Points, in no order, along strands that fork, close into loops and pass close to each other.
Points whose rows are less than 58 apart are linked; no others are. Some points are linked to none.
<10>: [-27   0  24  -6   1  39 -27  -6 -23   1  33  12 -16  -7   7 -14  10 -17
  -4   3  22 -32]
<320>: [-17 -30   9 -15 -22  28  28   0   9   5  22  18 -28 -12  13 -11  18  10
  21 -15  18  -2]
<961>: [  6   0  13   3  -5   9  -6  -2  14   4   5  -9   6 -13  34  10 -11 -10
 -23 -21  11 -17]
<1103>: [-21  11   4  -9  -6  24   0 -17 -41  30 -11  11   1  -6  21 -21 -12 -22
 -26  16   4   4]
<637>: [  0 -23  13   7 -13   4 -10  19   7 -12  24  19 -18 -10   6   6   2  11
 -21 -15  11 -10]
<118>: [  5  23   7  -3  12  32  -6   6 -16   1  -8  -4   4  -5  23 -17 -12 -17
 -29   5  -8  -6]
<828>: [ 10  12   7   6   9   2  15  26 -32 -10 -30  18  22  11  -1 -18  11  14
 -14   8 -10   4]
<314>: [-13  24 -15  24  14   5   5   4  -5  16 -32  -5   4  17  -5  22  24  10
  -1  10  -1  22]
<238>: [  0   2  -2   5   5   0  14  17  20  -5 -10  -7   2   8  -6  10  35  16
   5  -5  15   8]
<735>: [  8  14   2  21   1 -14 -12  -4   6   9   4  -8  12   5  16  14 -14  13
 -13  -8  -6  10]
<275>: [ 19 -20   6   9  -6 -23 -23  23  12 -20  12   8  -3   6  -5  -6 -24  16
   2  -1  -5  -8]
<686>: [ 26 -10 -16  -2  -9 -12  29  -4  19   0   3   6 -31 -10  -8  31  21  -3
  15   7   4  38]
<1049>: [  5 -35 -13 -16 -29 -16  15  -6  29 -28  30   1 -13 -18 -12  17  -9 -11
  18  -8  12  16]
<733>: [-23 -11  -2  -1 -21  -6 -36 -10  14 -12  24 -13  -9  -9   3  17 -21 -25
 -10 -15  10 -37]
<1081>: [  3 -30   2 -23  -3 -13  16 -15  -1 -13  -8  -6  19  -2 -21  -2  10  14
  -2  -1  -9   4]
<573>: [ 18  -1  15  23   3 -12 -29  29  19 -10  13   7   1   0  24   4 -17   5
  -3 -12   3 -26]
<549>: [-23  24   5  -3   4  18  -1   0 -24   6  16   1   4   4  -6  -7  21  -3
 -18   8  -3  -9]
<515>: [-15  11   4 -21  -1  16   9  -9  -2  13  -8 -22  -3 -29  11  -4  -6 -10
  -9 -10  11   7]
<1114>: [-30  23  -9  -7  -5 -11  -3  -9   0   2  29 -10  15   1 -10 -19   1 -22
  -4  -6 -20 -32]
<774>: [-16 -17  -4 -11 -16  37  30 -29 -13  17   3   9 -28 -20  12   4   0   7
  19  -6   2  28]
<860>: [ -9  43 -14  20  10 -27  -8  21   9   4  23   1   8  12 -17 -11  12   2
   9  -1  -9 -25]
<224>: [-17 -14  -8  -7 -14   8  31 -14 -12  17 -12   8 -11 -10  -2  12  13   8
  -8  -2   4  31]
<162>: [ 16   5   2   3   7  10  -5   7  13  11 -19  -4 -22  -3  14  10   7 -14
 -12  14   7  14]
<628>: [-19   3  13   9   1  56  -2 -22 -12  22   3   3 -26  -8  22  14  15 -14
   1  -2  24   4]
<1021>: [ -6   1   4 -14  -4  -4 -21   2  18   2  12 -21   2 -11  14  -7 -10 -28
 -17  -7   1 -27]
<742>: [ 40  -8   1   0  20 -30   5  -5 -11   1 -45   9  12   8 -21   5  -9  14
  20  12  -5  13]
<560>: [  6  13   1  -7   8  -4   1  13   0   4 -23  -6   2   4   5 -14  20 -12
  -9  18  -5   1]
<418>: [-19  10 -10   2  15  16  13 -10 -12  11 -23  -7  -2  19 -20   7  42   3
  -3  12   3   8]
<455>: [ 10 -19  -8   7 -14  13  11 -16  -2   8 -26   0  -4  -1  21  15 -22  -6
 -17   7  -9  35]
<1112>: [ 26 -18  -5 -20  -4 -13   6  -3  18 -21  -9 -23  11 -11  -6  -1 -33   2
  -1  -5  -1  13]
<699>: [ -2 -29   0 -18 -24  24  21 -22   8   4  31  11 -31 -27  16   5  -7  -2
  17 -13   8   8]
<1039>: [-44   8  13 -14  -3  21 -17  -9 -10  16  28   7 -13  -4  -8 -21  24  -5
  13   4  23 -22]
<624>: [  1  18   4  25  -2   1  -5   3 -19  15  -9  12  10   5  22  10  -8   6
 -33   3  -7   7]
<60>: [-21 -34   4 -21 -22 -12  -6 -31   9  -1  25  -9  -2  -5  -2   3   2  -7
   6   3   3  11]
<491>: [ -5  -2  10  20  -4   7 -24  30   8 -24  19  13 -12  -4   6  12  -2   4
 -18 -21  16 -39]
<446>: [ -7   1   3 -22   3   3  -3  -9  22  -2  -3 -33   5 -14  -1   1   6 -20
   5  -1   6   1]
<642>: [-12  17 -24  30   9  -7   1   5 -17  15 -52   8  13   1  -1  17  -4  -4
  -8  16 -15  25]
<1155>: [-13 -12 -12   6 -17  37  37 -16  18  23  -7   3 -26   3  28  19  30  -8
  22  -3  18  18]
<255>: [-13  30  -5  -1  17  -7  18   4 -11   0  -4   1  27  14 -33 -11  37   4
   2   1 -14 -21]
<1134>: [-10  13 -16   1  -6 -44  -8  -5   0   0  21  -2  17   2 -24 -16 -11 -14
  -8   2 -23 -23]
<565>: [ 24  -8   4   8  19 -10  13  10  -9  -9 -51  10  19  16 -10   3  18  25
  19   2 -12   4]
<641>: [-48  -5   0 -22 -12  -6 -17 -12  -4   5  24  -8  -2  -3 -19 -19   7 -18
   9   4   1 -28]
<443>: [ -1   7   3  14   3 -26  -3  22  11   1  -2   9  14  22  -6   1  26  26
   4   2   3   1]
<169>: [  0 -24  20  -9  -9  32   0 -20  -1   8  15   4 -22 -17  23   5 -12  -8
 -11  -9  12   1]
<11>: [-14  -5   7  -9  -1  40  19  17 -10   0 -11  12  -6   8   8 -13  40   3
  -6   3  17   6]
<684>: [ 16 -20  -6 -22   4 -12  21 -22 -19  -6 -32  -8  23   3 -14  -5 -11   3
 -14   8  -9   8]
<682>: [ -7  15  -3   6   9  -3 -29  14  -1 -11  23  -1 -15   2 -22  -5  -7  -7
 -12   4 -11 -27]
<179>: [ -9   3   4  -9   6  21  15  15 -39   1 -24  18  -2   3  -5 -15  22   0
 -18  16   4  13]
<91>: [ 33 -11  -3  17   0   1   3   1  22 -11   8   6 -34  -1   0  26   2  11
  13   2  -2  28]
<758>: [ 11  19   2  22   9 -30  -6  19 -13  -4  11  16  25  20  -2 -31 -15  15
  21  -7 -34 -19]
<792>: [ 21  20  -9  23  15 -21 -25   7   4  -1  26   1  10  14   2 -21 -55  -8
  20 -10 -27 -32]
<762>: [ 20  -1   4  13   7 -43 -21  12   5   5   2   7  20  24   6 -20 -17   6
  17  12 -26  -8]
<188>: [ 26  12   6   2  34 -27  -1   5 -24   3 -24   7  13  10 -31  -9  -9  22
  29   7 -17  -5]
<975>: [-24   2   1 -23  -6  -2   0 -29 -26  30   7  -5   3  -7   1 -16  -4  -7
 -18  10  -3   4]
<30>: [ 20  38  -3  27  12 -18 -12   5  -6  14  18   7  10   1   5 -12 -35  -1
  -3  -6 -21 -23]
<312>: [-10 -31   6  -1 -26  -2  -5 -17  25   5  30   6 -20 -22  24  24  -7 -17
  -7 -22  25 -13]
<862>: [ -9  -8  -8   0  -5 -24 -11  18  25 -31  -1 -12  13   4 -24  10   7  10
  20 -12   4 -13]
<928>: [-22  13   7 -23  -8   2  -6  -9 -22  18  27  -2  -1 -20  -2 -17 -17 -12
 -23  -3  15 -20]
<145>: [ 24   1 -11   2   6 -10 -10 -10  -8  -3   2 -10  25  12   4 -13 -45  22
 -14   0 -17   3]
<1145>: [-44 -22   6 -21 -14  26  -4  11   4 -19  16  -6 -12  -7 -11 -14  10   2
  16 -14  20 -25]
<49>: [  6 -16   0   5   5 -42 -18   7   7 -34   5  -7  25   8 -28   8 -18  24
  36  -8  -7  -6]
<1012>: [  5  29 -10  13  22 -34  -6  12   5  -7   2  -8  20  11 -30  -6   7   7
  33  -5 -18 -23]
<982>: [ 11  16  -9   5  13  28  -4   6 -32   7 -24   6  -7  -2   7  -7 -23 -12
 -33  23  -7  13]
<922>: [ -9  -3  -3  -5   2  29   5 -16   8  14 -27 -10 -20   2  11  12  18 -22
   4  13   5  24]
<962>: [ 31 -19  -2  -6  10 -29 -12  -5  16 -31   0 -14  17   1 -21   7 -35   9
  31   2  -3  16]
<110>: [ 31  17  -4  13  19 -30 -17  -6   2  10 -17  -7  15  22   7  -8 -26  -5
  15  18 -22   6]
<658>: [  6  -7 -11  -9 -13   9  19  -2  38  12  16  -1 -37  -7  -2  21  28 -16
  20   1  24  20]
<583>: [ -1 -30  -6  -8 -17 -11  14 -27  21 -17  16 -10   1   1 -12  25  10   3
  13  -2   2  29]
<330>: [ -7  -6  -5   9 -10   2  -6  18  48 -26  11 -19   6   5  -2  20  14   3
  20 -19  15  -3]
<315>: [ 25 -13   0  -3   6 -22   8  -4  28 -15 -23  -7  11   5  -5  17  10  -3
  22  10   2  27]
<989>: [ 27   2   9  19  10  17  -3  20   6 -12   5   7 -26  -6   3  17  -3  26
  -1  -7   6  14]
<115>: [  5  16   6  20   6  38  12  25  -9  -7 -11  10 -13   4   6  17  13  17
 -10  -1  10  19]
<114>: [  1  11  -2  25   2 -26 -40  19  19 -19  17  -6  13  12   5   6 -24   2
  24 -12  -7 -27]
<1053>: [  9  27  12  10  12   3   1  38 -24 -12   6  20  10   2   0 -18   2  14
 -16   0  -3  -8]
<437>: [ -3  -6   4 -13  11 -10  19  -5  -6 -10 -21   0  25  10 -29   1  36  10
  -1   4  -8 -13]
<533>: [  9 -30  -8 -26 -17 -12  40 -19  -1  12 -12   8 -13 -19  -3   9   9  -5
   5  -2   2  28]
<411>: [-16  22 -16   4   5  23   2 -11 -48  15 -20   9  11   3   1  -9 -10 -22
 -27  22 -12  13]
<798>: [ 43  -8   4  14   9 -13 -10   5   8   2 -17  -3  -1   3  17  10 -42  13
  24   2   2  31]
<482>: [  7 -34  -7 -31 -20  -6  36 -19  19  10   5  10 -18 -17   3  -1  17 -19
  36   3  12  20]
<301>: [ 10 -12  -1   5 -16  -4  -6 -14  43  -5  29  -2 -26  -8   3  36   9 -19
  15  -3  17  18]
<206>: [  9  16  -1   3  28 -13  -4  10  -6 -18  -7 -10   9   1 -33  -2   4  26
  12  -3  -9  -6]
<998>: [ 10  10  -7  10   6 -31   2 -10 -23  13 -11  11  16  16 -12  -7  -2  16
 -11  17 -21  10]
<1142>: [ 13  23  -1  25  16 -28   0  14 -32  14 -12  25  22  21   5 -20 -12  18
   5  10 -25   3]
<868>: [ -6  30   6   7  13  50  -1   8 -21   3 -16  -1  -6  -6  16   9   7  -7
 -18  -1  11  10]
<524>: [  8 -12  -5  12   0   0  29  12   7  -4 -43   9   9  16   1  12  32  20
   9   2   2  17]
<356>: [ 31  10  -8   5  14 -14  -3  11   5   5 -40  -9  11   7  16  -6 -30   0
   2   9  -7  17]
<403>: [-28  -2   4  -2  -6  50  18 -15   5  30   3   6 -27   1  11   2  26   5
  26  -3  37   8]
<468>: [-33 -19   2 -16 -12   1 -13 -18  17   1  15 -13   3  14   0  -2  26  -9
   8   6   3  -8]
<676>: [-12 -29   4 -25 -10  10  24  -6  12  12   4   8 -22  -8  -7 -10  33  -2
  28   2  23   6]
<1033>: [-24   3   2 -23   7  28  11 -13 -13  24 -21  -9 -10 -12   3 -15  18 -11
   6   7  11  12]
<939>: [ 14   7   0   6   6  -4 -21  -8 -15  -1  28  -3  10  -2   1  -2 -44  14
 -32  -7  -6 -15]
<242>: [ 13 -12  -7 -22   4 -10  -2 -25  -9  -7  -2 -16  21  13 -14 -17 -28   2
 -17  11 -21  -2]
<778>: [  8  16  20  16   3  25 -11  23 -12 -16  17  16   3  -5  18  -1   4   2
 -27  -8  10 -23]
<897>: [  4   5  -3  -9  -1 -35  -5   0  -1   7   6  -6   8  -3 -20  -5  -1   6
 -14   9  -3   3]
<108>: [  3  15   1   2  -7 -12  -5  -6 -25  16  17  14   6   0   6  -4 -18   8
 -42   3  -3  -3]
<390>: [  9  29  -5   0  17  -9   2   3  -8  -3  -8 -10  14  10  -4 -22   3 -14
  -5   9 -30 -13]
<857>: [ -1 -11 -17   4   4  -9  18 -14 -18   8 -53   5  21   2  -8  10  -1  -7
  -9  13 -13  21]
<947>: [-27 -30   7 -10 -19  39  -2   4  23 -10  23   4 -34 -12   6  -2  12  -6
  25 -18  28 -20]
<689>: [-13   1  25   0   4  44 -17 -25 -21   7  16   3 -10  -3  22   0   1 -13
 -16   1   9 -14]
<1121>: [-24  10 -13  14 -20 -19 -34  14  15 -25  13  -9   0   8  -4  12 -17 -15
   1 -15  -3 -39]
<1074>: [ 19 -10   0 -13  -7   7  25  12   8  -9 -17  -8   1 -20  10  -4 -11   8
  -9 -13   0  19]
<715>: [  9   4   9  16  -2   6  -6   7  33  -8  12 -14  -1 -11  18  29   1   3
  -2 -25  15  -3]
<602>: [ -5  13   3 -20   8  17  11  -4 -16  -6  -3 -17  21  -2   7 -25  -9 -11
 -13   1 -16 -12]
<146>: [  2  42  -2  29  12 -26 -10   0  -4  12  11  -6  14   9   0   3  -7   9
   3  -5 -19  -2]
<730>: [-11 -29   1 -16 -15  -6 -13  22  22 -18   9  -1 -17  -2  -5  -8  13 -15
   0   0   9 -18]
<237>: [ 19 -27   6  -7 -15 -14  -2   8   7  -9  14  12 -15  -8   1  -6 -16  14
 -24   2  -1   6]

A tip is a point with one link. Name the tips that can be reached along the links from each point below, in the order of the rows.
<224> => <1049>, <1155>, <1145>, <798>
<735> => <418>, <255>, <443>, <792>
<602> => <11>, <928>, <301>, <1074>

How many points has the smallest loop of links through each point below? Write 0 if it is on no loop.
<491> => 5
<676> => 7
<565> => 0

A piece is all that can be reached along the links. How many separate loops has the piece of each point below (a circle has one, a figure eight two, a Y none), and how many tips (points with one link)?
<989> => loops 1, tips 4
<188> => loops 0, tips 4
<699> => loops 1, tips 4
